Each row is a point on a tangle of strands that fork and nearly touch. The rows are in no order.
In the rows, zero is written as 128.
Two points are linked if the straight distance between their rows is under 130. Some points are linked to none.
Nir: [133  89 155 117 159 128 118 149 145 152 103  95 112 157 134 130 114 178
 115 164 119 176  86 164 171]
Mimas: [177 124 123 177 110  71 176 146 118  92 132 147 103  91 125  48 118 105
 130 159 132 102 145  99  92]
Zas: [ 66 117 133 120 111 148 155  91 100 129 140 119 126 184 110 153 185 119
 122 115 128 131  98 138 123]
vove: [162 107 122 103 134 122 194 116  98 115 146 109  97 138 109 145  90 116
 107 136 133 134 173  93 129]
gized: [145  82 208 138 122 145 190 127 142 164 179  89 135 100 114 180 150 175
  32 145  95 151 120 145 135]
tope: [120  90 136 118 154  90 203 159 120  89 150 115 117 161  93 176 168 164
  64  86  68 165 140 114  75]
Depi: [168 146 139 135 109 179 107 167 139 122 106 137 123  98 114  76 110  86
 161 128 192 106 112 103 119]
kaz: [158 172  74  75  97 143  55 150 142 146  81 140 168 111 108  86 136  97
 128 134 134 136 164 140 118]
rega: [ 82 138 196 145 153 108 101 109 133 163 110 111 164 102 138 125 103 122
 115 135 124 152 125 187 119]
detop: [118 138 160 173 132  66 174 142 126 104  85 197  98 172 112 116 123 104
 123 124 135  98 135  62  74]
zabop: [146 123 127 130 124  82  99 123 193 140 112 131 124 140 149 148 151 108
 104 118  99 114  99 147  89]
kupo: [133 128 112  87 110 161  99 140 145 115 105 130 150  68  74  86 102 132
 156 165 135 111 193 166 177]
viv: [115 157 146 136 130 133 117 105 114 134  88 151 188 139 172  85  51 140
 156 129 149 122 101 115 100]
Zabel: [135 128 155 165  99  69 155 102 114 143  96 171  72 147 124 128 119 102
  93 109 129 128  97  70  97]
pedab: [149 117 156  97 130  86 192 152 150 107 156  79 171 144 104 166 153  81
 141  96 140 139 138 138 113]
zol: [123  82 111 107  81 162 190  97  83 167 163 136 125  84 120 148 163 199
  56 130 106 160 147 126 136]
rabe: [150 111 117 154 117 175  99 136 147 148  89 156  81 145 157 131 120 120
 131 151 137 115  76  90 140]
Kovu: [116 155 102 111 129  95  84 141 201 111 157 115 191  78 177 117  95 154
 182 172  84 114 156 157 161]
bita: [118 124 148 161 136  91 165 106 141 136 137 112 130 139 189 142  94 128
 125 126 136 130 111  62 141]
Kegom: [164 148 121  98 109 112 105 123 145 111 101 138 145 134 129 151  87  89
 170 157 163 110 128 177 130]
Zal: [116 173 182 172 147  81 163 124  89  96 139 202 100 177 104 112  84  97
 145 117 163 115 141 101 111]
kage: [ 92 160 121 154 110 153 128 139 140 158 111 113 183 119 141 122 152 108
 102 116 114 137 109  86  89]
Mekom: [132 134 121 141 104  85 114 152 133 139  84 157  55 137 129 111 126 105
 128 149 151 118 101  95 141]
Razom: [126 137 115  95 120 143 160 126 102 124 169 136 158  76 106 160 140 185
  74 135 127 183 119 146 163]
Bilov: [143 143 131 115 163 170 123 150 176 119 126  79 154 139 115 134  97 102
 136 145 129 152 144 143 100]
kib: [118  92 150 118 161 152 119 150 139 134 117  99 179 108 139 104  85 205
 130 184 123 175  67 157 157]
dape: [123 102  91 137 109 104 186 107 119 146 150 102 117 117 135 112 154 176
 141 121 121 143 137 109 177]
Ral: [167 104  74  98  99 124 141 119  78 135 159 143 121  71 104 124 176 153
 141 129 135 118 175 184 142]
dolez: [149 135 131 105 130 169  89 109 187 140  87 144 173  65 115 109  80 153
 145 147 116  92 182 173 142]
zedo: [106 120  94 136  82 128 102 153 102 119 167 133  86 156 118 118 221 115
 136 141 119 105 152 106  94]
tik: [101 123 185 146 147 102 151 116 130 129 184  98 192 128 183 137 102 160
 118 123 113 133  58 161 121]
mikom: [ 86 131 204 150 131 126 136  95 160 149  97 128 122 136 113 128 117 120
 118 118 120 132 111 151  73]
kat: [127  98 112 137 175 115 130 140  87 104 184 149  87 116  85 122 111 131
  79 143 138 139 125 145 111]
puzup: [125 117 121 145 132  89 164 175 121  85 145 127  91 145  76 163 184 128
 131  83  89 125 148 140  56]
vot: [172 123 101  66  88  93 119 143  91 151 114 102 134  94 114  82 145 128
  83 117 160 164 157 139 146]
gaduv: [104 122 119  98 159 184  89  99 132 141  67 131 152 142 147 162  94 139
 116  71 130 127  27 115 153]
zenut: [132 156  74 157 108 151 109 132 107 142 117 163  94 139 105  85 176 126
 175 104 111  82 167  99 160]
zilup: [158  99 154 103 149 107 214 164 137  93 166  80 146 147  92 191 172 137
  92  80 123 138 102 115  81]
vurug: [164 177 125 160 122 106 140 111  85  98 148 189  65 153 106 127 113 121
 157 112 157  90 151 107 116]
nake: [121 166 112 145 113 153 151 123 119 124 103 155 165 141 134  95 110 102
 144 131 133 146 144 130  78]
bap: [172 126 103 166 122  56 151 152 137  85 138 134 173  77 174  70  86 102
 164 173 106 113 124 124 109]
nur: [176 153 115 102  74  98 119 147 137 105 119 139 101 160 133 122 109 106
 162 162 163 111 114 106 146]
biruz: [ 53 164 185 164 132 148 115  89 173 137  86 147 134 160 133 146 118 113
 139  77 133 128  69 111  81]
kav: [113 164 149 132 158 140  86 107 187 139 142 109 115 157 174 123 122  94
 170 116 130  72 146 114 147]
bozez: [116 142  78 125  97 105 189 165 106  80 137 152 107 124  91 129 156 119
 159 120 101 125 188 111  84]
Dis: [ 98 121  93  85 131 179  99  99 129 127 132 144 143 144 129 173 120 164
  77 145  97 158  78 139 154]
rito: [102 147 101 121 129 182  89 116 101 135 122 174  87 164 107 153 130 100
 117 116 163 115 137 124 134]
Kuvak: [116 119 150  89 119 183 135 130 104 127 144 112 143 117 106 212 139 185
  59 125 111 198  74 151 149]
bevi: [164  66 153 146 129  93 185 161  63  88 142 130  83  77 104 130 161  95
  89 141 147 110 169 112  65]
vefo: [120 171 181 194 138  94  92 102 130 146 118 181 134 148 149 101 113 111
 158 142 126 101 145 137 112]
dupig: [159  88 118 109 103 102 164 135  71 128 129 134  82  73 105 139 173  96
 138 120 162 105 162 144 115]
sobag: [144 137 144  92 164 138  76 124 155 136 119  81 129 134 146 161 100 114
 112 103 156 168 119 156 150]
Zefa: [ 82 138 133 181 159 131  84  89 120 159 133 162 124 126 145 132 119 111
 132 143 121 126 120 157 132]
Zik: [116 145 129 147 129 156 112 125  98 126 121 124 162 123 206 135  64 137
 132 154 135 142  70 118 112]
mil: [112  94 129 151 131 120 117 114  75 136 142 109  72 183 118 153 208 103
 122 136 109 118 138 143 133]
zizul: [156  57 189 118 146 125 179 160 114 131 166  95  92  91 104 167 170 137
  59 135 141 152 108 163 143]
roga: [140 117 190 114 143 119 158 133 162 101 133  70 180 118 123 127 123 100
 180 148 101 144 164 202 155]
mufo: [108 104  96 145 100 107 158  99 132 161 115 103 112 142 171 148 157 127
 133 127 142 126 131  64 160]
pel: [122 113 122 152 164 160  93 134 169 151 117  94 108 160 166 144 160 117
 145  90 130  88 115 130 177]
ded: [132 114 191 114 135  52 181 157 144 101 160  86 199 154 133 154 120 128
 145 156 107 151 145 173 114]
daka: [152 170 101  63 113 103  79 162 128 146 100 129 139 126  94  86 128 101
 106 107 174 162 114 133 135]
luvo: [124  96 138 124 182 156  67 128 167 152  91 106 132 154 121 116 115 152
 171 115 141 101 130 156 176]
paza: [134 143 147  79 114 176 132 146 157 129 123  85 148 147  94 145 121 106
  87 104 145 152 100 130  76]
pamal: [165 135 112 131 105 107 150 146 168  95 150 117 190  66 164 102 124 131
 173 189  84 120 153 142 156]
Foziz: [146 115  47 105 119 121 150 104  99 108 164 111 152  91 120 111 153 157
 145  90 109 125 169 147 195]
Kuvu: [106 161 107 104 120 202 109 125 160 135  83 109 181 111 107 129 125 123
  93  89 140 146  99 119 106]
fevu: [128 110  99 138 149 176 113 127 115 151 113 143 179  88 170 117 104 174
 150 171 134 145  81 141 147]
Kuz: [ 88 134  99 111 160 165  73 107 105 160  77 148 128 158 109 139 115 164
 119  86 140 140  91  96 198]
vidu: [124 124 124  97 143 209  98  84 152 168 104  89 196 159 180 127 107 157
 168 111 108  94  72 138 131]
gurun: [100 134 174 136 160 102 121  93 178 129 136  92 109 159 176 142  65 140
 167 131 130  97 140 103 142]
rov: [120 140 128 175 143 176  98 152 146 112 113 160  75 153 126 110  84 140
 182 142 153 114 109  98 163]
pinek: [ 77 121 140 125 110 186 145 108 126 120 155 142 102 176 109 158 172 100
  82 111 111 123 137 122  67]
mip: [139  96 130 122 162 109 119 156 105 108 158 122  76  82 102 167 154 146
 105 129 140 141 115 176 153]
poto: [ 96 168 104 144 143 182  91 102 124 124  95 167 121 150 129 120  93 174
 175  94 156 100 103  84 184]
Sipi: [151 129 119 115 155 136  71 141 160 124 118  93 110 109 116 104 119 131
 143 151 126 111 178 131 184]
nufi: [166 138 126 100 110 136  58 115 165 135  83 165 146 122 141  96  70 128
 169 162 136  70 152 155 139]
Dekar: [137 102 164 119  95 143 181 141  94 193 171  99 147  81 123 170 180 160
  48 149  89 181 155 151 127]
dudol: [149 171 131 155 102  84 114 120 124 133 153 189 103 179 124 121 145 116
 160 129 111 105 148 141 114]
gilas: [117 145 132 153 156  77 104 140 197  95 145 111 165 104 177 114  92 117
 202 151  79 112 173 131  96]
Nufim: [157 122  63  99  88 105 119 144  98 150 118 101 114 117 122  70 161 111
 124 112 133 128 168  82 155]
Dumap: [123 142  43 125  83 137 117 144  95 130 121 139  97  87 126  94 159 133
 170 115 126 116 229  82 147]
tize: [138 154 107 188  99 145 101 145  88 137 151 168  55 158 131  88 194 111
 160 108 133 108 131  79 106]
riso: [101 126 140 131 149 105 129 117  88 127 177  88 149 142 152 151 161  57
  41 104 137 154  99 104 126]
zate: [ 94 157  77 120 108 121 139 147  85 100 126 147  83  93 103 142 133 113
 154 129 144 146 212 106 128]
zus: [105 157 146 117 139 175  70  80 125 164  83 121 152 161 174 141  82 159
 173  62 124 109  68 138 126]
Gor: [143 109 113 162 156  68 145 129 117  87 182 164  97  95 114  72 122 113
  83 144 140 107 167 110  93]
ziver: [131  88 139 143 149 107 113 126 125 129 122  98  83 173 124 151 152 115
 109 163 100 166  97 139 143]
Makad: [127 127  65 113 127 156 127 114 112 121 129 161 150 133 139 120 118 195
 142 150 117 154  90 146 178]
ribu: [108 111 172 124 156 138 170 103 150 119 164 146 139 149  99 139 124  98
  92 119 141 107 135 134  81]

Follow the links from the first point to the second, and from the first to the third. Name the last point that the two ways share.
gilas; rega; kaz | mil
tope; Kuz; kib | mil
Bilov; Kuvak; tize | fevu
Zal; bozez; vot | Dumap
mufo; Dumap; vidu | Mekom
pel; rov; Zas | Mekom

A fork is a point with three links, a tip a point with one. Leave the first point through the second and follow the links. Name the first fork or tip that comes.
Kuvak; Razom | gilas
Mimas; Gor | fevu
kupo; Sipi | bevi
Foziz; dape | Mekom

Name the points in between on the shortest way along the links from the first point to the second, in order.
pel; bevi | kav > gurun > bita > mufo > dape > Foziz > Ral > dupig
Razom; Kegom | Kuvak > Dis > Makad > fevu > kib > Nir > ziver > mil > Zas > pinek > ribu > mikom > rega > Zefa > vefo > dudol > vurug > Zal > detop > Zabel > Mekom > nur
Kuz; pedab | poto > rov > rabe > Mekom > Zabel > detop > Zal > vurug > dudol > vefo > Zefa > rega > mikom > ribu > pinek > Zas > mil > zedo > tize > zenut > Dumap > zate > bozez > puzup > tope > zilup
pamal; Kuvu | bap > Mimas > Gor > kat > mip > zizul > gized > Dekar > zol > Razom > Kuvak > Dis > Makad > fevu > Zik > viv > nake > kage
